Points on a hilly landscape, in no order, each with its height.
A ball rolls from a point to the lowest of its 2 nearest points, and stops where none of them is lower. Distance is the straight distance between rows; heights are no part of it.
Rig: [ -8   1   8   7  -4  10  12 -16   0  -7   7   8  -8   5  -7 -12  -4 -20
 -10   2  -8]  h=2.37
pep: [-12  -4  -9  -4  -5  -1 -22  16   3  10 -10 -15   5   3   3   2   4  14
   2   7  -1]  h=4.23
busem: [-10 -11  -1  -8 -12  -7 -15  12  11   2  -4 -10  13   1   3   3   4  23
  -2   8   2]  h=4.10
las: [ -1   4   6   5  -5   3  10 -16   6   5   2  -2  -6   7  -4 -13   3 -32
 -15   1 -13]  h=2.30
Lep: [  5   3   3  10  17   4   5 -31  -3  -4  -9  15  -1 -12   2  -6  -9   7
   4  -5  -4]  h=1.13
fem: [ 12  -5   7   1  12  -3   3 -10  -3  -3  -8  14  10 -20  -7   0 -12  27
   5   4  -2]  h=4.05
pokup: [  4  -9   5  -2  -3   0  19   1  -4  -7   8   8 -11   1   0   1   2  -8
  -6  -8   0]  h=1.94
maf: [  1   5 -11  16 -11  16  -2   2  -8   0   8   4  10  39  -3   2   0 -17
   4  -8   5]  h=5.97
Gupet: [  0   2   1   3  -2   1  -2 -10  -1  14   2 -10  -2   9  -3 -14  12 -40
 -12  -4  -7]  h=2.24
vako: [ -6  -7  13  -2  -3   1  12   2  -6  -5   9  11 -15   4   2   5  -5  -1
   9  -4   9]  h=1.40
kifaf: [ 11   1  -1  -3   2   3  18 -19  -1  -7  -1   8 -13  -8   5 -10  -5   6
  -1  -4   5]  h=1.09
zuf: [ 11  -8  -5  -3   2  -8   9  -2   8  -8   8   6   3 -15   5  -2   7  11
  -5   0   3]  h=3.74
Vop: [-10   6  -8   8 -14   8   0   4  -9   4  16  -2   0  34   3   7   2 -15
  11 -10  12]  h=5.92
kalaf: [ 14  -2  -8  -8   0 -10   4   6  11  -4   5   4  21 -10   1  -1  10   8
 -11   3   0]  h=4.37
zopud: [ 10 -10  -7  -5  -7 -11  -5  11  12  -6  -4   0  19  -6  -7   5  12  23
 -10   0   1]  h=4.27
Lof: [ -5   8  -1   3 -17   7  12   4 -14  -2   7   5  -2  28   7  10   0 -11
   7  -3   8]  h=5.85
bavo: [  9  -6  -8   1  11  -2  -8  -3   6   6  14  -4  11  -6  -5  -9  16 -23
  -5  -8  -5]  h=3.07
Fev: [-14  -6  -2   4   2 -16  -9  18   7 -10   6   4  -3  -4  -1   7  14   1
   6 -11  11]  h=2.22
zuga: [ -6   7 -13   0   9   6 -23  16  -7   5 -16 -15   0   8   1   0  -1  13
   6   5   3]  h=4.00
mitel: [ -8  -8  -9   1 -10 -16 -15  18  13   7 -11 -10  -7 -11   7  11   7  10
   6  -6   7]  h=1.78
gugeb: [ -4   5  10   1   4   0   4 -12   4  14  -1   1 -11 -19   4   6 -12   8
  31  -7   4]  h=2.69
ruve: [ -7   0  14   2   1   4   6 -12  -5  14   6  11 -14  -7   2   6 -14   4
  29 -16  10]  h=2.27
Lakif: [  5   8  -5  -3 -13   6  14  -3 -10  -7 -12   0  -8  15  13   7 -10  -4
 -11   4  -1]  h=1.61
Nevin: [-11  -6   4  -5 -23   1 -11  24  11  18  -3 -16   5 -10   2   1  -9   6
   5   7 -17]  h=3.63
Piti: [ 12   0 -14   3  18  -5 -12   5   6  -7  12  -1   4  -3  -1   2  15  -9
  -7 -10  -2]  h=3.29
tiba: [ 12   6   1   2  -1  -2  21 -22   3  -3  -1   2 -11  -3   8  -9  -4  -8
 -12  -2  -3]  h=1.32
Lunu: [  9   3  15  -1   0  -1  15   6  -6   2 -11   4   1  -3   1  -1  -8 -21
 -13  10 -11]  h=3.15
Lub: [ -8  -3  -6  -8 -15   3  -4   0  -6   3 -12  -9  -4  -2   9  -3  -5  12
  -6  18  -5]  h=1.66
mufo: [ -1 -14   3  -4 -22  -9  -5   9  12  14  -5  -5  -4 -22   4   0  -3  23
   4   1   3]  h=2.50
nedos: [ -8   1   4 -12  -1  -7   0  -1   2  -6   6   0  17   1   0  -2   2  14
  -1  17   1]  h=4.89
zuk: [ 16   6   2   0  -5  -5  19  -9  -1   5  -3  -2  -9   6  11  -4   0 -24
 -12  -7  -5]  h=1.49
Kima: [-15   0  10  -6  -2  -9  -2  -3   4  -1  13  -2   5 -11   4   2  -5  11
  12  18   2]  h=4.01
bam: [ -6 -12  -4   0  -3 -10   3   4   4  -7  17   6 -10  -6   3   2  15   4
   7 -13  13]  h=2.96
Bik: [-10   1  -9   3   2 -15 -22  20  11  -3  -4  -5  -3  -3   0  11   9   8
   9  -4  10]  h=0.33
Soban: [-15   0   7  -7  -7  -9   2   6  13  11   6  -5  -4 -17   4   5  -6   6
  15  12   0]  h=3.33
bep: [-15  10 -10   0  17   4 -13   5  -2  -6   5  -4   4   9   2 -10   8   1
   1   4   5]  h=1.86
Maz: [  1   7  -1  -8   4  -4   1  -4   5  -9  -3  -2  14   3   3 -11   5   3
 -14  16  -9]  h=5.38
fivu: [  5   7   9   2  -6   6  19 -12 -15  -6  -8  12 -13   7   4   5 -15  -2
  -3   4   0]  h=1.76
mezu: [  2  -5  -5  -9 -13   4   9   6  -9  -4 -16  -6 -10   5   9   4  -3   6
 -10   9  -2]  h=1.25
seni: [ -2   9 -11  -5  15  -1 -10   3   2  -4 -12  -8  19  13   2 -13   4   2
 -12  11  -8]  h=5.55
kazo: [ 21  -2  -4  -1   6  -8   9   2   0   1  -1  -7  -6   1   9   3   9 -20
  -9 -12  -2]  h=1.71
pegis: [ 15  -4  15   4  13  -4  11 -13  -2   3 -11   8  10 -17  -7   0 -15  11
  -3   9  -9]  h=3.69
keli: [12 -5 -3 -5  4 -2  9  9  0 -8 -3  1 -3  0  5  4  4 -7 -9 -3 -5]  h=2.08
Geru: [ -7   6   9   8  -3   5  12 -16  -9  -8 -14   9 -10   0   1   3 -16   1
  -6  16 -10]  h=1.57
zegu: [-14  -3  10  -4 -22   6  -4  12   1  15  -9 -11  -1 -13   0   6 -11   2
   8  15 -13]  h=3.30
Beg: [  0 -12  -6  -3 -16  -6  -1  10   2   7 -12 -11 -13 -12  10   8   0  16
   0  -1   5]  h=2.21
Bigi: [  4  -7   4  -6  -1  -6  11  -5   5  -4   9  12 -11 -17   6  -2   5  11
   9  -6  13]  h=3.38
fanov: [  4  -9 -13   8  -5   4   1   2   1   0  19  -1  -9  22  -4   7   7 -10
   5 -25  14]  h=6.00
dokif: [ -7   8 -12   3  22   6 -12  -5   1  -5  12   0  15  11  -3 -16  12  -6
  -4   1  -2]  h=2.51
Moza: [-12  10 -12   3  18  10 -15   5  -8  -5  10  -2  -5  17   0  -3   5 -11
   8  -9   7]  h=0.92
devev: [  8   7 -10   4  23   2 -16  11   0  -8  -1  -2   4   1  -3   4   4  -1
  -4  -7   1]  h=3.51
repig: [-11  -5   5  -3 -11   1  -3  -7 -10   7  -8  -4  -3  -6   2   4 -17  13
   2  23  -6]  h=2.04
Rekuv: [ -9   9   7   1  -2  10   7  -5  -9 -13  -2   9  -3   9   0  -6  -2 -16
  -9   9  -7]  h=2.54
pozav: [ -9  16  -9   0  -7  11   5   9 -14  -6  -6   1  -2  28   7   5   4 -14
  -1  -1   2]  h=5.76
vepot: [ 14   0   2   6  18   6 -16   3  -3  11   8  -7  -1   4 -16  -3  10 -30
   0 -17  -3]  h=2.05
Zigef: [ 16  11   2  10  22  14 -16  11  -3  -3   5  -1  -6   6 -15  -1   0 -18
  -1 -19   3]  h=1.84
lef: [ -5   7   3  13  10   3  11 -29  -9  -7 -10  11  -6  -2  -2  -1 -13   4
   0   5  -9]  h=1.38
megi: [ -4  -3  17   3 -15   5  14  -4  -5   7  12  11 -16   4   1   7 -12   0
  18 -11  15]  h=1.89
Gike: [ -9  -2 -11   7  -3   9 -11   1  -1   4  20  -7  -6  26  -7   8   4 -12
  15 -19  13]  h=5.98
tad: [  4  12 -10   1  23  10 -21  14  -7  -3 -12  -5  -1   5  -8   3  -4  15
  -2  -1   4]  h=3.78
zote: [  0   5  -7   8  16  13 -15  12  -7  -5   7   0  -8  14 -12   7   3 -13
   5 -15   5]  h=1.51
pez: [ -2   6   9   0   5   1   4   4  -2  -5  -2   2   3   4   1  -8   2 -22
 -15   8 -12]  h=2.84
ronu: [ -1  -1   6  -4  -2  -6   6  -7   4   7   3   6 -11 -22   2   1  -4  13
  20  -1  13]  h=3.09
Fusaz: [  9   3  11  -7  -2  -6  11 -11   7  -7  11   8  27  -8 -12  -5   5   8
  -7  11  -8]  h=6.24
bise: [  7   1   6 -12  -9  -6   8 -11   9  -6   6   6  23 -10 -11   6   4  27
  -1   7   2]  h=5.58
Noka: [ -9  -6   6  -2 -17 -12  -1  12  20  13  -1  -8  -4 -28   1   5 -10  11
  14   3  -4]  h=2.87
Mida: [ -7  13 -17   1  12  13  -9   6  -9  -3 -17  -6   8  17   3  -7   1   6
  -9   9  -6]  h=5.65
zurun: [  1 -12  -2  -8 -22 -12  -8   1  11   3  -2  -5  14  -4   0   2   7  33
  -3   1   4]  h=3.49
panal: [ 15  -8  10  -5   1  -7   8  -7   7  -5   2  16  18 -21 -10   3  -2  24
   2   3   2]  h=4.70
Gimok: [ 14  -4  12   6  12   7  17 -23  -7  -1  -1  16 -10  -8  -2  -4 -11  -3
   3 -10   0]  h=0.75
bavab: [  6   4  -1   7  11   2 -13  -5  -5  17   0 -15   0   6  -7 -10  13 -35
  -2 -10  -3]  h=2.17
sevo: [  6   7  -9   5  23   4 -16  -6   6   5  10  -5  14  -3 -11 -15  11 -18
  -2  -4  -4]  h=2.86
numuv: [  6   2  16   0   7  -3  11  -7  -3  -2  -8   5   7  -9  -2  -7 -11  -3
 -15  15 -13]  h=3.42
Temif: [-11 -10  15  -7 -12  -2  -6  10  -3   4  -8  -5   4  -6  -1   6 -13  17
   5  20  -7]  h=2.68
Tof: [  4 -14   2  -5 -14  -8  -1   0   6   1  -3  -3   4 -15   1   2  -3  31
  -3   8   5]  h=2.92
Gopi: [  8 -11  -5   7   4   1  -1   7   4  -7  13   0  -9   8  -8   5  13 -16
  -2 -25   4]  h=6.02
taz: [-10  11 -10  -1   3  11  -5   9 -11  -2 -17  -6  -3  19   8   4   2  -6
  -2   5   2]  h=5.70

Where does a ball stop that starts at each point below?
kalaf => vako
Rekuv => Moza
bise => Moza
tad => Moza
keli => Gimok

Call two points neighbours if one is among the 2 nearest of the other. Go from one point of each pair to the other, from neighbour to neighbour, staying as low as possible. Name the highest point that can't be avoided.
vako / mufo => Bigi
Gimok / mezu => fivu
Moza / mezu => pep
mezu / vako => keli
